Points, in no order, along strands that fork, close into loops and pass close to each other.
In the rows, zero is written as 128.
Two points are linked if the straight distance between their rows is under 117. Some points are linked to none.
<1237>: [100  77 174 127 145  93 117 115 167  89 155 105 112 158 144 136 153  71
 130  67 115 160 149 135]
<776>: [139 106  62 135 122 182 138  89 134 167 114 141 188  77  99 105 100 208
 168 193 150 182 121  91]
<699>: [178 179 134 145 116 141 112  98  89 117 102  64 164  98 140 144 127 108
 115 134 106  62 112 174]
<912>: [102 104 116 127 144 114 155 151 114 134 100 194 126 121 117  78 109 155
 134 176 148 130 112  87]
<1107>: [135  88  84 160  72 133 152 126 126  76 186 129 187 126 115 158 128 180
 112 124 148 143 103 126]
<709>: [135 143 151 105 143 121 114 124 148  77 103 103 167 175 137 145 126 144
 162  64  92 111 109 120]
<814>: [152 130 113 160 119 158 132 107 121 183  96 110 147 121 185 173 103 128
 132 147 118  86 135 155]
<949>: [113  96 125 150  75 152 164 128 116 148 112 147 131 109 103 122 142 206
 170 176 154 130 112 109]
<663>: [ 82  89 165 116 172 149 128 160 167 153 123 164 110 135 115  81  98 100
 110 153  92 127 131 103]
<364>: [162 118 105 102 151 171 137 116 114 185  80 125 178 124 148 119 102 127
 157 230 107 104 138 133]
<252>: [112 141 132 139 121 175 130 107  78 166 105  81 163 123 124  65  94 102
 149 209 119  66 138 149]
<1193>: [128 152 104 148  85 145 145 105 129 113  91 156 147 135 124 168 162 186
 153 133 102 137 143 134]
<1138>: [ 97 119 161 115 124 163 180 145 120 132 138 163 145 144 154 101 140 142
 188 194 114 116 143 121]
<65>: [119 135  93 149 114  97 177 150 150 114 138 146 133  90 115 180 120 150
 129  95  93 145  95  99]
<289>: [ 85 166 140 127 144 114 106 156 153 119 150 131  68 154 106 142 139  36
 124  99  92 149 140 147]
<153>: [168 168 122 127 108 115 120 175  89 159 120 130 144 135 116 105 180 141
 133 132 126  82 129 139]
<259>: [ 97 117 132 121 149 118 105 142 150 138 109 169 129 128  98 102 104 139
 104 101  89 124 126  97]
<407>: [121 113 152 138 120 122 149 114  78 112 118 178 163 102 123 156 151 125
 197 140 117 133 130 118]
<565>: [135 137 133 139 146 148  87 115 121  95  84 125 174 184 124 123 111 121
 138  90 110  95 122 140]
<528>: [ 98  96  83 156  79 153 163 145 139 141 132 123 140 106  91 144 129 225
 132 134 134 133 105 118]
<655>: [ 86  52 148 105 147 121 178 165 166 156 137 147 111 125 121  91 100 101
 126 194 135 142 121  90]
<942>: [147 109 113 128 152 137 104 173 115 138 118 161 105 180 147 101 124 129
 113 135 133 112 153 110]
<582>: [137 108 101 138  91 101 137 146 152 121 171 119 124  95 128 121 128 200
  80  82 175 133 125  98]
<150>: [ 90 120 129 143 118 124 138 151 110 152 117 147 108 154 106 120 130  38
 116 151  70  99 137 131]
<503>: [194 161 132 143 120 112 132 108 113 115  72 121 143 115 150 151 156 165
 117 132 159 117 115 146]
<654>: [148 114 100 103 141 132 130 136  96 192  86 108 144 127 143  75 104 166
 135 215 113  96 152 116]
<1168>: [104 121 139 118 151 110 108 145 172  84 165 122 103 181 146 135 149  97
 147  58 155 185 148 123]
<1106>: [141 156 164 103 140 104 118 113 127  78 151  65 128 150 131 134 131  73
 123  90  93  92 109 161]
<228>: [115 108 146 144 107  78 151 124 137  50 148 167  96 124 159 134 138 133
 119 104 151 163 129 106]
<1224>: [164 152 106 158  96 167 105  53 112 168  58 122 157  83 135 147 165 179
 155 119 150 148 114  83]
<304>: [168 159 105 149 160 164 121 115  99 159  78 108 216 134 136 122 134 142
 133 147 138 107 143 161]
<1196>: [143 146  77 154 131 144 146 136 112 192  77 107 182 102 142 134 146 219
 120 149 122 172 161 130]
<701>: [109  94 177 115 158  87 110 144 106 107 133 153 101 113 118 131 132  88
 130 129  97 114 134 160]
<1253>: [135 155 125 136  98 169 125  97 107 141  77 143 139 146 107 161 147 131
 144 149  81  94 136 149]
<637>: [166  90 126 141 110 180 154  84 107 148  97 160 149 142 154 174 130 155
 163 189 151 128 154 147]
<641>: [128 134 131 125 155  83 118 139 137 129 113  94 101 120 143 132 118 144
 125  84 172 103 121 140]
<1136>: [158 167 149  97 147 102 110 128 157 130 156 128  95 134 151 134 139  83
  78  86 171 137 132 111]
<1197>: [164 156 102  78 158  74 126 162 175 104 181  70  93 129 116 153 133 145
 139  64 149 181  95 105]
<1023>: [102 107 105  92 133  75 170 151 140 145 190 171  92  84  92 104 118 126
  93 164 158 157 125 103]
<736>: [ 82  93 159 106 156 109  75  98 163 106 138  97  90 163 117 122 135  19
 114  91 141 181 151 150]
<486>: [127 116 122 127 117 108 128 157 151  73 152 149 126  93 117 159 131 145
 122  74  90 169  72  79]
<689>: [100 152 142  86 133 164  69 109 123 178 175 138  63 146 134 113 122  42
 107 142 160 166 167 154]
<64>: [176 147  92 147  74 162 148 101 141 125 101 121 161 125  95 186 180 188
 163 123 139 144 113 121]
<531>: [188 126  84 123  62 137 139  90 149  81 108 128 171 117 124 179 159 201
 120 110 126 155  72  94]
<1164>: [127 157 106 140 142 131  90 152 119 154 118 110 129 173 135  87 115 144
  85 116 134  81 167 143]
<360>: [170 121 139 126 124 137 113 108  99 106  88  77 156 133 134 190 132 106
 160 115 116  87  90 162]
<978>: [113  75 136 155  94 123 171 142 119  80 148 174 119  88 135 139 135 151
 128 125 154 151 107 102]
<1234>: [140 103 149 119 139 122 140 143  91 127 131 157 152 121 147 147 138 104
 139 154 112 107 150 152]
<496>: [ 91 117 121 109 137 102  93 124 151 164 122 143  40 118 118 134 122 111
 113 118 169 161 129 136]
<343>: [171 127  89 146 144 166 115  74 110 150  70 138 161  86  94 128 141 206
 161 162 145 178 131 110]
<69>: [123 116 118 136 139 160 162 110 130 165  96 177 185  98 118 138 101 162
 148 141 134 133 114 108]
<370>: [ 98 133 135 155  94 117 169 137 148 148  98 138 116 112 125 158 136 142
 145  91 124 113 103 110]
<616>: [102 135  96 166 135 138  91 131  89 125 133  92  89 144 130 126  65  81
 101 126 114  80 135 165]
<569>: [161 175 127 120 145 124  70 144 145 121 142 116  81 150 185 147 121  95
  91  92 118 122 125 119]
<1221>: [ 83  40 149 105 158 103 141 170 143 153 150 143  85 151  96  71 144  74
 141 183 126 158 153 117]
<509>: [159 106 120 132 127 220 122  72 107 171  95 115 154 140 146 142 104 136
 165 222 111 102 157 157]
<743>: [170 132 114 133 139 125 106 147  85 127 142 122 158 152 127 146 119  84
 128 136 103  76 157 170]
<961>: [122 167 161  79 155 133  66 118 160 138 171  67  63 122 107 155 127  48
 122  96 157 151 140 172]
<951>: [ 60 106 158 138 143 124  75 101 112 124 169 106  86 144 136 105 122   4
 110 111 134 153 165 158]
<1151>: [134 157 129 129 137 143  74 119  98 138  76  86 148 153 154 108 121 151
 108 101  96  90 143 143]
<329>: [134 111 110 103 150  89 141 151 135 172 168 155 122 112 116 101 107 153
 107 136 194 137 140 126]
<261>: [167 129 127 126 145 114 111 164 120 109 143 122 100 138 177 171 140 123
 148  97 104 127 113 120]
<430>: [175 183 131 153 120 184  79  65 118 111  39 102 165 139 136 146 147 120
 115 139 136 101 102 143]
<1226>: [128 101  93 121 113 160 175 100 128 134 128 185 195 101 104 107 101 171
 168 193 130 149 133  93]
<1200>: [117 105 139 121 122 105 128 128 164 117 102 147 126 175  94 151 126  93
  92  90  92 110 115 120]
<900>: [112 145 165 161  94 180 105  93  62 105 130 101 132 107 141 123 103  80
 139 148  87  71 134 153]
<1187>: [159 162 151 108 108  80 123 157 122 114 138 129 123 111 110 111 179 169
  95 106 141  98 126 132]
<115>: [163 112 132 156 104 138 141 121 124  80 136 174 150  87 159 149 142 166
 135 102 160 140  82 103]
<81>: [126 140 139 111 122  62 153 102 159  55 141 118  94 125 155 161 122 162
 118  81 124 155 105 114]
<540>: [ 83 126 176 163 114 142 129 124  89 123 113 112 108 121 145 146 140  84
 161 128 105  83 111 150]
<1203>: [106  59 179 124 165  84 141 149 122 128 164 163 103 109 124 104 142  84
 130 145 139 166 150 143]
<993>: [114 114 135 117 116  77 130 130 175  55 199 112  92 100 132 153 120 158
 127  71 109 177  93  90]
<63>: [164 138 132 100 139  85 126 148 129 157 154 149 127 111 118  99 155 123
  75 107 162 107 143 117]
<270>: [104  97 137 130 135 102 178 161 148 152 157 137 143  97  96 126 131 173
 130 128 159 115 130 141]
<269>: [ 72 117 145  98 135 134 105 122 150 183 149 163  70 154 115  76 125  43
 104 142 156 173 153 100]
<542>: [158 120 160 125 101 113 130 100 102 101  97 132 136  99 124 193 172 139
 174 121 106 116  98 134]
<632>: [ 91  95 132 139 117  77 137 140 147 126 152 149  61 124 131 150 138 112
 124 101 133 163 123 110]
<955>: [125 127 144 131 108 153 134 123  82 112 166 103 134 125 117 126 120  61
 123 154  64  62 161 173]
<1011>: [191 149 110 111 105 108 166 113 158  79 121 113 175 138 152 174 142 156
 125  94 112 144  89  76]
<1006>: [178 216 112 124 134 123 135 132 132 107 106  76 122 127 190 147 125 124
 128 108  78 113 104 124]
<89>: [161 180 134 160 145 179 129  91 127 148  78 150 198 126 116 122 157 154
 175 150 150 144 136 151]
<393>: [174 181 126 128 143 118 115 123 120  91 122  51 133 145 170 148 111 104
 108 107 114  83 136 169]
<704>: [144 133  86 110 150 116 164 164 116 180 105 158 150 120 148  72 102 152
 144 210 143 127 124  88]
<353>: [128 125 128  67 148  69  92 116 164 107 137  93  59 154 114 160 137  68
 131  64 138 193  94 105]
<1251>: [135 163 111  96 134  84 114 144 172 104 188 123  75  92 119 149 124 129
 105  75 150 194 103  93]
<144>: [153 155 112 156 115 166 104  56 107 195  63 106 153 111 168 165 132 158
 143 143 131 117 134 149]
<869>: [100 118 137 129 146 118 102 162 117 136 147 176  78 176 120  86 136  87
 119 121 147 146 144  98]
<369>: [112 166 120 177 123 174 128 135  97 179  86  83 142 124 142  86 123 145
 136 162 132  72 130 155]
<1134>: [178 193 141 131 151 171  99  75 134 102  73 102 202 134 135 151 153 158
 170 108 136 126 105 141]
<264>: [145 159 107 136 141 117 127 161 130 168 115  96 162 100 121 136 154 205
 121 103  92 146 142 140]
<868>: [ 93 108 109 152  83 101 174 153  99  76 203 171 118 100 119 108 141 157
 124 159 164 155 112 112]
<171>: [140 148 112 135 110 114 140 153 141  72 144 155 134 157 122 150 146 182
 134 105  99 138 143 138]
<800>: [ 78 100 135 151 137 111 160 144 164 102 184 188 132 137 106  97 134 128
 106 113 156 176 148 110]
<890>: [108 146 188 132 131 148  95 112 137  77 180  62  94 133 134 128 110  41
 103  89  89 105 134 156]
<711>: [138 105  68 131 108 110 152 147 125 147 144 109 161  93 109 127 114 232
  90 140 161 137 124 121]
<871>: [ 90 131 152 146 132 162  74 123 110  92 197  82  84 107 110 102  86  20
  98  95 111 135 148 137]
<964>: [144 150 141  91 144  92 149 102 164  72 102  78 131 158 170 136 113 160
 137  84 106 126 100 134]
<926>: [176 158 107 147 124 127 127 144 142 143  84  73 186  84 138 141 160 197
 102  84 128 153 101 107]
<715>: [189 131  73 146  93 164 142  96 101 167  73 146 150 144 129 154 153 140
 146 177 164 119 139 125]
<283>: [103 101 155 133 147 137  91 134 147 151 153 115  68 136 121 119 121  84
 112 111 157 109 151 164]
<1057>: [147 163 142  63 155  85 143 112 195  93 154  64  72 163 130 152 129 118
 132  84 132 181  93 118]
<530>: [108 140 126 120 109 144 142 136 107 178  73 152 130 144 102 123 129 104
 123 190  72  86 120 138]
<898>: [111  97 121 123 114 124 208 123 129 132 172 162 174  93 119 102 102 179
 126 176 149 121 127 118]
<836>: [ 73  68 125 122 123 117 121 157 150 106 201 149  97 109  92  90 128 116
 109 102 169 205 120  98]
<499>: [131 147 116 127 149 129 135 120 108 177  92 146 178 109 163  99 115 167
 130 128 145 108 139 122]
<1249>: [113 124 178 126 133 145 136 116 112 131  80 176 147 133 109  67 128 154
 135 154 127 104 113 121]
<1084>: [ 83  97 148 140 134 159 120 139 121 147 160 104 109 169 127  80  90  52
 124 143 149  87 163 142]
<902>: [105 109 149 129 156 159 135 136 103 156 120 117 156 160 129  71  89 108
 138 174 143  73 150 151]
<221>: [ 76  98 109 102 132 118 126 152 157 154 188 184  72 102  94 117 116 102
 110 143 152 214 143 103]
<277>: [122 103 106 164  98 179 103 141  82 134 154  78 105 155 125  94  69 113
 100 159 104  70 158 158]
<70>: [100 134 152 120 145 137 154 163 108 141 168 160 100 147 171  84 117 145
 149 181 105 109 165 139]
<913>: [111  93 167 121 138 168 124  89  89 132  85 151 172 144 129  95 107 120
 161 175 139  94 131 135]
<1256>: [102 119 139 119 131 117 145 170 126 110 149 183 103 133 117 113 141 180
 144 146  85 136 154 132]
<887>: [113 132 136 104 150 121  71 130 168 112 136  72  67 157  99 145 115  81
 101 103 155 119 127 183]
<219>: [177 147 108 143 102 116 136 155 126 121 144 126 141  89 168 148 155 198
 105  95 143 142 101 102]
<685>: [136 142 131 118 142  91 156 162 184  96 141 128 141 153  95 159 146 101
 115  70 131 135 106 120]
<584>: [105 177 123 139 119 108 101 137 109 116 116 122  91 148 113 132 114  61
 108 117  88  92 133 152]
<1250>: [ 82 137 137 117 163 123 150 123 176 160 185 176 122 153 101 100 125 107
 110 113 154 161 167 129]

A tip is a point with one link. Name the tips that can be reached along the links from each point below, in the order of the rows.
<343>: <814>, <153>, <261>, <430>, <1250>
<407>: <1168>, <540>, <1006>, <685>
<1253>: <1138>, <289>, <1011>, <277>

How many points has the smallest loop of links through each point below? Write none if it is on no loop.
<1203>: none
<171>: none
<637>: none

A piece is all that can be reached along the links. How many separate loops has the piece of each point below (a circle has one, a figure eight two, a Y none), and how many tips (points with one link)?
<978>: loops 0, tips 9
<289>: loops 0, tips 4
<1237>: loops 0, tips 4
<836>: loops 0, tips 5

Name the points in between on the shortest way along the links from the first point to the second, in order.
<1134>; <144>: <89> > <304> > <499> > <69> > <1226> > <776> > <343> > <1224>
<942>; <582>: <1164> > <1151> > <565> > <709> > <964> > <81> > <228> > <978> > <115> > <219>
<1251>; <715>: <993> > <81> > <228> > <632> > <496> > <283> > <1084> > <902> > <913> > <1249> > <912> > <704> > <654> > <364> > <509> > <637>
<1200>; <1237>: <259> > <663> > <655> > <1221> > <1203> > <701> > <1234> > <407> > <542> > <360> > <699> > <393> > <1106> > <890> > <871> > <951> > <736>
